Points on a hilly landscape, in no order, each with its height.
From any point a ball rolls to the lowest of the 2 points nearest to it. It stops when none of these is lower. Distance is the straight distance between rows; heights are no part of it.
j_359: [  3 -18   6 -46  34  22 -80  12  -3 -30  11  27 -26  19   8  -6 -14 -40
  -6  57]  height 430
j_717: [ -7  29 -14  37   8  29  56  23  54   7  17 -13   9 -38  34  -6 -24  18
  11  -8]  height 297
j_786: [ 15 -28  -5  13   4  -9 -29  -1  17 -47 -10  21  -1  -5 -41  29  29  10
  64  -1]  height 145
j_317: [  1 -59  48 -20  -6   5 -48 -13   5 -29   5  42 -11   4  44   5  12 -24
 -25  43]  height 445
j_986: [-59 -33  20  14   2  53   7  19 -25  23  15  19  10 -26 -22  27 -39   9
 -43  31]  height 264
j_432: [-38  -3  13 -14 -15  31  11   5 -14  -3  53   7  -3  23  20   5 -22 -14
 -41  27]  height 170
j_621: [  3  24 -28  26 -13 -29 -11 -34 -23  25 -22 -17  46 -21 -61 -21  37  37
 -11 -28]  height 564
j_880: [-40 -11 -22 -12   8   6 -35  34  20 -35  32  34 -30  12 -24  30  -8   0
  21 -24]  height 210
j_270: [-28  -9  -5 -34  -9  56 -18  18  10 -19  66   6   4 -22  -2  -2  -1 -24
 -21  52]  height 289
j_632: [-19 -36  -6  -7 -12  20 -38 -17  -2   2  19  14  -8 -40 -26   3  28  14
   7  37]  height 487
j_133: [ 15  12 -26   3 -17 -20 -24  -6  21 -10  -7 -11  35   8 -66 -10  54  20
  26 -57]  height 525
j_713: [ 28  31  -2 -37  37  19  29  21  15 -13 -11 -22 -10  10  60 -38  -6 -46
  -2  67]  height 473
j_755: [  6 -19  47  21  -9  25  24  -6  10  24  10 -12  30 -43  56  -8   1  -4
 -30  67]  height 446
j_962: [  4  52 -25 -15  19  16  31  57  31  -1  -8  -4 -20 -15  42 -14 -42 -12
   6 -30]  height 252
j_299: [-42 -32  30  18 -16  12   7 -14 -16  14  25  10   9 -16   9   1  -9  12
 -42  43]  height 547
j_354: [-39  -3 -19 -30  -4  48 -30  33  -2  -1  43  27  -6  -6 -17   7 -11 -23
 -22  28]  height 270
j_874: [-24  37 -24   5 -24 -38  14 -10 -12  10   9 -20   2   5 -19 -28   8  24
 -23 -65]  height 433
j_665: [ 23  52 -34 -14  29  14  50  43  33 -14 -14 -24 -26  -3  49 -23 -24 -28
  12 -11]  height 239
j_128: [-58 -42  12  13  -2  24   3  15 -17   4  16  30  -3   0 -27  40 -26  12
 -19   5]  height 218
j_146: [  4 -14   6  46 -19 -18   8  22  44 -36 -15   4  26 -15 -53  11  23  43
  38 -53]  height 639
j_476: [  2   0  22  28 -13 -42  30  14 -22  -8 -15  13   7  37 -30  26  -2   1
  16 -48]  height 153
j_192: [ 23  28 -26 -16  38  29   0  36  13   7 -20   6 -31  -4  34   2 -45 -33
  29  11]  height 492
j_764: [-12   4  -9 -41   9 -10   4  14   4 -32  26  11 -39  61  31 -11 -33 -33
  -6  12]  height 214
j_424: [  9  28 -34 -12   0 -14 -15 -44  39  20 -31 -36  31  22 -22 -15  44  12
  10 -66]  height 150
j_528: [ 39  38 -31   5 -19 -42   2  27 -18  -4 -42 -20  15  15 -35  -8  27 -13
  11 -71]  height 360
j_944: [ 33  23 -26 -12   5 -37   6 -15  17 -14 -49 -27  -1  35  -7 -12  36  -2
  20 -60]  height 199
j_990: [-17   0   7 -21  -8  13   8 -17  35 -38  40  -1 -21  15  32 -14   3  -9
  -6  27]  height 378
j_91: [ 22  20  13   3   0  -2   4 -19 -31  52 -29  -6  12 -52  44  -6 -17   0
  -1  22]  height 251
j_463: [ -6  32 -11 -39  -1  19  19  16   6  -6  44 -19  -4  15  26 -31  -5 -27
 -33  49]  height 164
j_737: [  4 -21  13  30 -13 -31  17 -37   3 -14  -9 -11   6  16 -15   0  32  33
  15 -17]  height 160
j_950: [ 23   7  -1  -4  -2 -58  49 -34 -22   0 -49 -36  11  28   5  -8  32  -3
  -7 -45]  height 355
j_471: [ -6 -22   3 -15 -20  31 -19 -26  35  -6  35  -5  -3 -33  21 -14  25   8
  -3  54]  height 406
j_112: [  1  -4 -28   1   9  21 -35   2  51 -25   7  15  -6 -28 -23  12  18  18
  60 -11]  height 198
j_552: [  4  -2 -23  27  -8  -9  -5 -21  20   8 -14  -9  30 -14 -57  -3  43  34
  28 -28]  height 546
j_101: [ 28   3  14 -27  -4 -22   0 -24 -30  19 -26 -10 -18  11  34 -19  -5 -26
 -12  10]  height 158
j_929: [-18 -27 -10  22  16  32 -21  30 -15  17  -3  31  -1 -47 -42  40 -16  15
  25   3]  height 691
j_210: [ 52  -2   6   6   0 -53  24  -3 -20 -34 -63 -19  -8  54  -4  -1  21 -33
  31 -21]  height 329
j_55: [  8 -30  16 -20 -17 -21 -35 -36 -14 -13  16  18  -3  16 -22  -4  45   4
  -4  20]  height 411
j_350: [  1 -34  26 -11 -22  34 -30 -12  11  -4  32   5  11 -41  32 -12  22   0
 -27  63]  height 419
j_567: [ 18 -22  28   5   7 -17 -14   7 -48  28 -27  10  15   1 -17  27  -5 -13
  11  10]  height 296
j_318: [ -1   6  38 -31  -2  37  16  14  22 -31  49  -4  22  -3  30  -9  16 -27
 -34  81]  height 316
j_612: [-14  -5 -14   2   8 -14 -35  36  29 -54   6  33 -21   8 -27  33   5   3
  46 -43]  height 184
j_388: [-10  24  -4  -3  -8 -27  20 -18 -61  45   1 -12   8 -10  25 -14 -23 -10
 -44  -3]  height 224
j_722: [ -6  25 -33 -34  -8 -17 -36  19   7  -8  19   6 -31  24 -25 -14  13  -2
   4 -44]  height 470
j_68: [-13 -11  10   2  24 -10  -2  45 -11 -26  -5  42 -13  32 -24  44 -34  -2
  14 -48]  height 152
j_670: [  7  30   3 -43   0  27   1  20 -16  -1  32 -10 -11  32  22 -28 -25 -44
 -51  45]  height 166
j_75: [ 11  24  -7 -23  -5  -8  30 -15 -15   9   2 -16 -16   8  45 -23 -20 -25
 -21  15]  height 183
j_20: [  9  33  -7  -3  41  38  24  59  31 -21   1   4 -19  13  39   6 -52 -33
  25   4]  height 486
j_442: [-19 -31   3  25 -11  20 -10 -43  13  25   0 -15  20 -55  -8 -19  21  43
 -17  38]  height 434
j_437: [ -3   2   4   6 -11 -20  -9 -34 -44  38   0  -6  16 -25 -17 -26  13  21
 -24  10]  height 151
j_851: [-20   2 -26 -19 -13  12 -25  -6 -18  27  33  -2 -11 -18 -22 -18  20  13
   3   5]  height 523
j_207: [-19  13   9  18   5  42  18  22 -33  50  17  -4  33 -42  -3   7 -48  -6
 -49  37]  height 462
j_574: [ 22   3 -24  -9  17  -5   0 -38  81  -8 -33 -27  -6  17  11 -10  31  11
  43 -37]  height 103
j_286: [ 25  37 -43 -25  -1 -17 -34  -5   1  17 -15 -20 -12   8 -18 -27  32  -6
  17 -30]  height 549
j_152: [ 25 -36  29   1  -6 -10 -16  29 -38 -45 -13  21  20  42 -53  42  10 -33
  43   5]  height 85
j_866: [-21  31   4  20   6   7  38  27 -21  36  -2  -8   7  -6  14  19 -59  -5
 -21 -25]  height 402
j_509: [ -1  21  21   3  13  37  19  15 -37  40  11 -11  17 -20  23  10 -43 -30
 -42  32]  height 442
j_672: [-46  -8  -4   2   1  52  11  37 -22  22  37   9   9 -11 -21  24 -44  -6
 -39  14]  height 299
j_817: [  0  24 -32  19   3 -24   6 -44 -13  39 -18 -31  32 -40 -18 -29  15  37
 -18 -22]  height 584
j_321: [-14  19  -1   6  18  42  55  55  28  -3  38  -2  18  -7  19  23 -40  -6
   1  19]  height 338
j_39: [ 13  31 -28  10   6  18  16  -3  20  35 -14 -20   4 -44  27 -10  -4  11
  13  -1]  height 200
j_135: [ 33 -18  -1   8   0 -13 -11 -45  21 -10 -31 -20  19  16 -16   9  50  11
  42  -5]  height 100
j_683: [ 27  35 -26  30   6  -5  -3  24  -2  31 -35  -6  11 -32 -31  -7  13  13
  31 -45]  height 325
j_599: [  0  -7  26 -33 -23  11 -43  -1 -44  23  33  13  -7  13  16 -20  -6 -27
 -56  28]  height 116
j_278: [ 19  -9  -4  16  -5 -21   8 -54  16   4 -22 -19  14  -5   5   1  31  23
  22 -11]  height 127
j_113: [ -1 -13  11  44 -19 -38  39  -9  -7 -11 -21  -5  15  21 -27   9  19  30
  11 -44]  height 185
j_134: [ -3   0 -25 -10 -12  32 -38 -17   6  24  25  -3  -1 -39 -12 -24  24  12
  -3  28]  height 505
j_928: [  6  30 -16  18  16  12  31  39  46  -4  -8 -13 -13 -36  40  -2 -27  14
  20 -36]  height 272
j_87: [-14 -52  22 -14 -11  16 -51  -9 -10  -7   3  34  -6 -31  -4  14  25  -4
  -5  39]  height 471
j_872: [  9  42 -36 -42   6  -4  -2  12   6   0   9 -17 -34  33  24 -40  -5 -15
  -4 -13]  height 518
j_715: [ 27  14  -8  20  14  13  10  -4 -12  47 -21 -13   4 -56  15   5 -16   9
  13  14]  height 229
j_218: [  4 -22  19 -11 -13 -33 -34 -16 -39 -12  19  11  -8  40 -33   0  28 -10
  -9   7]  height 429
j_358: [ 39  -9  29  16   2 -31   8   5 -55   0 -31  16   5  29 -17  27  -1 -20
  12   1]  height 309
j_980: [ -2  22 -31 -15 -18  21   1 -32  15  15  36 -24   0  -7  14 -31  15   5
 -13   9]  height 107
j_923: [-11  40 -29 -40   5  24 -13  39  -7  10  35   0 -18  24  -1  -4 -36 -22
 -25  -7]  height 385
j_813: [-27  11 -14  24  -1  29  20  26   4  17  31 -10   7 -39   0  -4 -20  12
  -9  22]  height 508
j_570: [ -9  17  -1 -24 -23  14   9 -18  -5   5  49 -27   9  -3  20 -37  13 -10
 -44  34]  height 139
j_634: [ 33  -6  -9   4 -13 -12 -24   9  10 -51 -16  -1   6  16 -50  25  35 -16
  65  -9]  height 123
j_180: [-37 -37  -6  40 -10  -8  -3 -18 -10  11 -15  11  14 -25 -60   9  33  49
  -4  18]  height 481
j_915: [ -3 -15 -11  37 -13 -12  -7  26   0 -19  -6  12  22 -12 -66  19  22  29
  38 -32]  height 658
j_918: [ 21  -3  50 -39   5  34 -12  27 -23  -3   8   3   8  39  47 -15 -39 -58
 -78  52]  height 263
j_346: [ 27  32 -33 -22  13 -33  24  -3  14  -3 -44 -27 -18  20  28 -27  15  -6
   8 -56]  height 176
j_264: [ -5  14  12  28   5 -27  34  25  -3  16 -16  12 -12   0   6  22 -19  19
   9 -53]  height 137
j_315: [ 26  41 -37 -27  17 -15  11  12  48   3 -57 -34 -19  -1  32 -32  25   0
  14 -69]  height 155
j_9: [ 36  -5   3  12 -10 -30 -15  -1 -29   2 -14  -8  16  11 -41  -1  36   0
  29 -11]  height 141
j_241: [  5 -20   9   8 -14  23 -18 -50  30   5  12 -17   5 -34  13 -23  28  22
  -9  34]  height 418
j_155: [-41  -7 -20 -17  -9  24 -29  16   1 -13  39  31 -19   6 -16  10  -8   4
   4   4]  height 242
j_833: [-16  37 -44   4 -12   6  16 -43  28  23  12 -42  22 -10  16 -37  20  25
 -23 -15]  height 66
j_814: [ 38   6  13 -19  -3 -48  -8 -23 -51  11 -23  -7 -10  31  -3  -8  11 -19
  -5   1]  height 136
j_911: [ -9 -14  19 -43  19  -6 -27  -2  -7 -44  22  23 -41  60  33   4 -29 -35
 -20  32]  height 228
j_576: [ -5  24  10   0   6 -10   4  -3 -64  46 -10  -5  -2   9  10  13 -41 -20
 -34 -19]  height 256
j_262: [  6  -4  33   5  11  -9  -9   7 -62  36 -23   8   9  15 -13  32 -32 -15
 -27  -5]  height 278
j_963: [-26 -37  30 -21   3   4 -20   0 -23 -22  16  34 -19  47   1  39 -33 -13
 -10  10]  height 75
j_728: [ 28 -16   4  13 -29 -14  -8  24 -23 -49 -11   7  19  21 -62  16  17 -27
  40  -2]  height 104
j_445: [ 26  12  -4  27  12 -12  20 -10  13   5 -31  -9  -9 -22  19  11   0  14
  35 -27]  height 135
j_546: [  3  -9  18  21 -27 -32  13  26 -11 -40 -10  10   3  45 -48  24  14  -9
  28 -45]  height 130
j_247: [ 30  -8  12 -25   2  -5  -7 -57  21  -2 -17 -18 -22  19  59 -37  29 -11
  -5  28]  height 361
j_871: [-11  -9  -1 -20  20  26 -36  39 -27   6   2  21 -17  31 -35  39 -52 -18
 -12 -28]  height 350
j_138: [ 13 -21  15 -17 -15 -21 -24 -51   8 -15   7  -1  -9  14  12 -16  37   8
  -2  19]  height 392
j_92: [ -4  12  10 -46 -17  29 -32  14 -27  -3  51  -1  -3  14  18 -23 -11 -37
 -50  54]  height 147
j_361: [ 27   3  35  -7  -4   8  44 -16  24 -14  16 -27  13   2  74 -26   4 -19
 -34  66]  height 334
j_585: [-18 -16  39  -7   6   7  33  -4 -10 -16  24  12 -18  47  36  16 -52 -27
 -20  17]  height 125
j_751: [ -7  15  13   1  14  25  33  25 -28  32   3  -9   5   0  37  16 -59 -17
 -33   3]  height 424
j_182: [-15  28 -29 -12  -5 -20 -10  39  20 -19  17  20 -28  17 -19 -15  -5   7
  11 -66]  height 488
j_848: [-10  -8 -31   6 -10  15 -30 -30   7  30   0  -9  15 -42 -37 -11  38  38
   7  11]  height 524
j_31: [ 11 -32  41   5   9  17   0  -5 -15  16  -7  18 -14 -11  29  10 -22 -14
  -4  36]  height 521
j_47: [-37   7 -26  16  -8   2   0   8   5  15  25   8 -12 -17 -21  -7   5  32
   1 -34]  height 120
j_322: [-18   3 -19  12 -32 -22  -6  -1  25 -22  10   8  10  13 -50 -11  42  34
  16 -51]  height 495
j_319: [ 21 -37  38   0   5 -27 -10   8 -29 -40 -14  33   2  50 -19  36  -1 -25
  29   8]  height 68
j_580: [ 31  23  -7   0   8  -5  20 -33 -16  41 -45 -38   9 -41  45 -18   3  -6
  -3   1]  height 273
j_309: [ 33  26  21 -32  38  34  39  38  22 -21   8   1   3  18  48  -8 -34 -51
  -7  74]  height 477
j_818: [-30 -30  23  -6   7  -5   6 -11  -5 -24  29  20 -29  41  23  23 -27  -4
  -8   9]  height 101
j_695: [  0  27 -20   3  -9 -57  47 -19 -28  14 -33 -28   1  20  18 -12   2   0
 -11 -66]  height 379
j_35: [ -9  45 -32 -20   2  -9   3  28  19 -12  10  -2 -35  31  14 -30 -15  -4
  -6 -59]  height 503
j_377: [-15 -69  38  -6  -7  10 -52 -13  -8 -29   3  59  -3 -11   8  29  16 -15
 -23  39]  height 457
j_89: [-25 -20 -18  46 -24 -22   5  -3 -12  -6   0   3  23   2 -78   0  32  52
  -2 -11]  height 514
j_148: [-23  33 -18  21   7  31  68  39  46 -12  48 -25  23 -29  16   4 -19  16
  -6  13]  height 318
j_992: [ 11 -15 -23   4   2   9 -32 -10  51 -46  -5  13   6  -6 -40  21  40  22
  62 -24]  height 172
j_647: [ 26  -6  -4  15  22  17 -12  17 -20  24 -26  23 -11 -27  -8  29 -20  -4
  46   1]  height 709
j_26: [ -8 -17  -9  26  -2   8 -10  16   3   3 -15  27  -1 -26 -40  37   8  28
  45 -17]  height 675
j_855: [-24 -21  -8 -25  -7  31 -25 -15  37 -33  51   5 -16  -1  17 -12  14   0
   3  40]  height 391
j_517: [-21   7 -14  30  -1  -4   4  14 -19  30  -5  11   1 -34 -36   1 -11  27
   3 -25]  height 179
j_689: [  7  21 -13  11   5 -15  40 -44  -3  29 -30 -45  21 -30  31 -22   1  13
  -8 -26]  height 295
j_605: [-25 -13  15   3 -12  -7  39 -24  -8   7  30  -3  -5  15  23  -9 -11  10
 -24  14]  height 585
j_757: [ 38  28   4 -31  17  27   9  31  -1  10 -10 -16   0 -16  54 -16 -23 -45
 -17  58]  height 467
j_708: [ 13  37 -35 -28  -7 -10 -13 -11  15   7   6 -17 -22   7   8 -40  10   4
   4 -27]  height 533
j_633: [ 29   2   3 -10  17 -38   1  -6 -14  -7 -39   3 -27  36   8  16  -3 -10
  28  -6]  height 91
j_822: [ 12  -8  19 -39  29   5 -41   9 -27 -17  -1  20 -25  48  24 -15 -27 -42
 -24  26]  height 240
j_831: [ 27  -2 -17   4  11  -5 -19 -48  53 -19 -32 -21  22  30 -22   0  50  19
  46 -28]  height 72
j_481: [ 39  36 -22  16 -13 -28  -1  22  -8   9 -43 -17  30 -23 -40  -8  21   1
  23 -63]  height 345
j_904: [ 12 -21  -1   3  18  40 -30  23 -18  30 -20  32  -4 -40 -20  44 -14 -14
  26  14]  height 702
j_71: [ 15 -10  37 -33  22  29 -22  13 -15   4   4  15  -9  33  30  -6 -37 -43
 -41  42]  height 253
j_917: [ 21  -5  34 -19   4  20   9  10  26 -23  37  -1  10  -1  61  -9  -4 -27
 -36  79]  height 324
j_965: [-33 -32  12  40  -4 -20  27   4  28 -22   6  20  -4   5 -26  19  -4  43
  21 -41]  height 122
j_45: [-12  -3 -14 -42   4  19 -39   6  14 -36  45  12 -31  10  14 -23  -9 -19
  -3  44]  height 407
j_5: [-33  29  -7  22  -6 -11  62 -17 -23  33  12 -20  23 -29  26 -20 -36   3
 -39   9]  height 347
j_248: [ 28 -41  20 -17  26   3 -58  11  -8 -44 -18  40 -19   1 -25  40   2 -25
  44  34]  height 204
j_423: [-12  35 -43 -12  -5  -4  -5 -49  44  19  -3 -40  20  12   1 -32  37  27
 -10 -42]  height 108
j_684: [-37   9 -25  34   3  14  29  12  23  20  14 -16  13 -42  -2 -14 -14  46
  -5   1]  height 534
j_938: [-12  14  -9 -30   8   6 -26  31 -32  15  17  15 -29  32 -18  14 -38 -17
 -23 -24]  height 367
j_673: [-28  -6   2  22 -17  -7   4 -45 -15  28  15  -6   8 -14 -21 -23  15  37
 -35   9]  height 112
j_17: [-28  -1  -4 -32   4  19   6  13  -1 -15  49  12 -22  38  13  -3 -36 -15
 -26  22]  height 194
j_709: [-18  -4  37 -26  -5  21  30  -2  -8 -15  46   8  -1  39  38   9 -34 -34
 -54  42]  height 146
j_453: [ 12  28 -19  14   9  -6 -23  45  17  14 -15  12  -6 -34 -26   0   1  12
  36 -62]  height 298
j_495: [ 13 -26  -4  -8  19   5 -44  39 -10 -45 -24  46  -6  -3 -43  57  -1 -18
  57   8]  height 192
j_977: [-16 -31  -2  32   2 -11   7 -10  50 -41  -2   8  -8   2  -6  24   9  38
  43 -28]  height 70
j_85: [-23  -6  18  15  15 -21  23  33  15 -25  -6  24 -21  44   3  39 -43   1
  23 -45]  height 126
j_554: [  8  15  20   7   0  23  46 -11   4  16  16 -28  20 -32  42 -10 -10 -20
 -23  51]  height 458
j_263: [ 11  46 -31 -13  -4   3  54 -12   8  11 -15 -38  -5  -2  54 -28  -9  -5
 -17   2]  height 208
j_955: [ 33 -15  23  17  15 -26  20 -17  -6  -2 -38   4 -13   1  17  26   0   4
  35   3]  height 111
j_762: [ -6   2  -7  55   6 -25  20 -27  36   4 -37 -20  27  -9 -28  -5  25  53
  10 -62]  height 603
j_537: [-22 -10   9 -18 -11  51  20  17  17 -13  63   0  18 -15   9  -5   7  -7
 -30  74]  height 304
j_265: [-28   7   1  14 -11  25   6  12 -20  46  22  -4  18 -42  -6 -11 -20  10
 -26  42]  height 485
j_815: [-12 -15  -1  18 -11 -23  -7  31  14 -53   3  23   0  29 -50  21   9   2
  42 -37]  height 154
j_526: [-18 -51  29  25   1  -6   3 -24   1 -10  -2  20 -12  -2  -3  25   0  22
  16  19]  height 148
j_989: [ 56  -4  29  14 -11 -48  20  -8 -48  -6 -50 -12   9  35 -14   6  31 -29
  26   3]  height 319
j_799: [-18 -33   5  25   5  -5   5 -17  31 -17   7  15 -10 -15   1  15   6  33
  39  12]  height 114
j_841: [  6 -53  54   0  -9  27 -31  -9  22 -24  11  27  -4 -23  43   1  17  -2
 -21  53]  height 435
j_631: [ 19 -57  38  12 -24 -17 -32 -12 -14 -28  -8  18  18  -6 -35  23  47  -4
  33  36]  height 189
j_623: [ 12  44 -39 -21  10  -7  62  16  16   7 -30 -41 -13   3  64 -30 -16 -36
  -5  -8]  height 226
j_100: [-19  22 -26   6   4   9 -31  55  29   3  14  15 -17 -34 -16   2  -6  19
  20 -50]  height 265
j_269: [-28 -39  33  24  -1   4   9   2 -22   8   0  32  -8  -3 -28  36 -10   9
   3   6]  height 181
j_825: [-28 -12  -2  -9   9  46 -13  38 -22  24  11  16  -1   4 -29  35 -51  -7
 -22 -12]  height 330
j_985: [-43 -15  -1  26 -17 -12   5  -6  -3   4  21   6   4  -7 -19   0   7  35
  -8   0]  height 49
j_890: [  9 -13 -20  12 -10   7 -32 -42  20  14  -7 -22  36 -25 -44 -10  50  41
  22  -4]  height 540
j_548: [-28   5  -1   4  21  43   5  47   5   8  12  18  -6   0  -9  36 -62  -3
  -2 -18]  height 351
j_652: [ 20  23 -37 -16 -11 -18 -36   7 -17  10  -6  -2   0 -11 -51 -11  33   4
  24 -27]  height 565
j_327: [-10  10 -18  38 -21 -39  10 -14 -20   9 -10 -17  30   3 -60 -11  25  36
  -6 -41]  height 544
j_994: [ 15  36  -6 -28  38  40  24  47  25 -18  13  -2  -5   8  37  -6 -36 -44
   5  46]  height 480
j_202: [-39 -26 -16  44 -10  -2   8 -34   6  23 -18  -4  17 -48 -39 -10  19  60
 -22  36]  height 455
j_601: [  6  21 -28  25  15   8  13 -17  45  18 -16 -30  -2 -32  22 -11   5  27
  32 -25]  height 168
j_995: [-10   8 -34  -4   5  18 -31  28  42 -21  11  16 -25 -28  -7   5  -5  18
  38 -22]  height 227
j_630: [  3  -1  -9 -37 -13 -28 -30  -5 -23  -5  19   5 -22  39 -27  -9  10  -5
   0 -25]  height 450
j_824: [ -9 -49  43 -18   4 -20 -27  -2 -30 -32   4  42  -6  35 -21  33   5 -18
  -4  12]  height 46
j_671: [ -1 -19   5 -38   4  10 -58 -19   1 -27  18  25 -31  21  12 -13   9 -26
   4  50]  height 420
j_341: [ -4  24  -8  10 -11 -30   6 -20 -57  40  -6 -17  20 -21 -10 -22  -4   3
 -22 -21]  height 186
j_555: [-19  22 -10  26  -1 -18  57 -45  -6  27  -8 -36  28 -29  31 -21 -10  25
 -32   6]  height 321
j_467: [ 36   0  -5  -3   5 -52  40 -31  -5 -11 -60 -23  -4  45  17  -3  27 -15
  22 -28]  height 339
j_716: [ 16  16  20 -13   3  33  21  17  -7  20  19 -13  18 -17  40  -9 -27 -25
 -34  49]  height 456
j_867: [  7  -6  11  -8   2 -12  14 -32  13 -21  10  -3 -21  28  41  -3  -1  -2
   4  10]  height 362
j_581: [-20  11 -24  45   3  -9  28 -32  37  20 -17 -31  25 -15  -4 -14   4  49
   0 -39]  height 583
j_428: [ 32 -30  32 -16  -8 -10 -32 -40  12 -10  -5   0 -18  10  46 -31  28 -15
 -20  38]  height 375
j_342: [ 26   6 -12 -23  33  26 -26  18 -10  16 -17  13 -28 -11  20   6 -27 -23
  24  21]  height 500
j_197: [ -8 -10   0  59  -9 -29  26  -2  49 -18 -20 -16  37 -11 -49   5  30  62
  26 -58]  height 621
j_956: [-55 -20  24  26 -13  -7  35 -22 -22  15  25   2   7   1   0  -4 -22  22
 -42  21]  height 566
j_508: [ -4 -20  -1  -2  19  -4 -25  27 -16 -15  -9  39  -3  18 -37  46 -18 -18
  32 -17]  height 174
j_816: [-26  14   0  -2  16  39  27  54  22  -8  36   8  -5  16  14  27 -61 -11
  -8 -12]  height 354
j_49: [ 34  26 -37 -12  -4 -23  -4 -41   9   6 -46 -41  23  23 -15 -14  49   3
  16 -43]  height 180
j_657: [ 26 -25  27  18 -21 -24 -16 -19 -25  -6 -26   1  19   5 -36  19  33  -1
  23  24]  height 167
j_858: [ -5 -30  44   6  -9  13  -9 -18 -18  17  11   1  -3 -24  31  -3 -12   3
 -26  45]  height 531
j_828: [ 17 -10  22 -13  25  12 -23   7 -28  26 -15  16 -18   7  12  20 -41 -20
   1  22]  height 510
j_973: [ 27 -49  31   5   5  -2 -39  -3 -18 -24 -27  31   1  -5 -14  33  18 -18
  44  28]  height 209
j_800: [ 10   0  14 -13   1   5  24 -34  27  -4   4 -20 -11   7  66 -24   0  -9
  -6  39]  height 346
j_935: [ -6  21 -24   6 -19 -27  -1 -20   5  -5  14 -14  -4  17 -18 -19  27  22
  -6 -47]  height 461
j_602: [ 30 -15  18 -13  -3 -16 -34 -55   3   8 -18 -25   2  -2  14 -26  54  -1
   6  14]  height 408
j_209: [-41  28 -31  27   5   8  26 -13  44  15  13 -20  17 -27   3 -27  -4  47
 -10 -37]  height 561
j_97: [-19  11  10  11  20 -13  44  35  18 -13 -20  20 -23  15  20  19 -46  -4
  15 -55]  height 105
j_137: [ 19 -45  53   2 -13  -1 -45   1 -37   4 -16  38   6   5  -9  25  10 -18
 -31  31]  height 55
j_823: [ 32  22  -3 -10  -2 -32  -2  -2 -31   5 -23  -8 -11  24 -13   0  13  -6
  18 -23]  height 113
j_736: [ 18  29 -29  -9  10  -6  -3 -16  74   5 -51 -36   5  10  11 -12  22  10
  28 -66]  height 128
j_434: [-18  39 -13  21   1  -1  60  11  -8  25   5 -26   8 -19  30 -13 -38   1
 -29 -20]  height 374
j_512: [ 37 -48  62   1  -8 -26 -37 -10 -40  -6 -30  29   7  15  16  15  15 -16
 -10  23]  height 73
j_516: [ -4 -31  35  23 -20  27   0 -11  19  15  18  -6  27 -67  36 -24  18  13
 -38  66]  height 436
j_510: [ -8  15  -8  47   1 -32  27  22  -8  22 -16   5  14 -29 -24   9 -15  33
   4 -47]  height 182
j_400: [-19  36 -20   6 -12 -34  40   4 -13  22 -14 -16  -4  12   5 -21  -4  14
 -27 -79]  height 405
j_158: [  7 -14  31 -17 -11  -6 -36  -8 -46  23  -3  15   0  -4  -2   0   4 -13
 -34  20]  height 83

For each start below, name the point where the ball stops.
j_552 | j_985
j_361 | j_546
j_359 | j_824
j_828 | j_633
j_481 | j_824
j_210 | j_985
j_71 | j_824
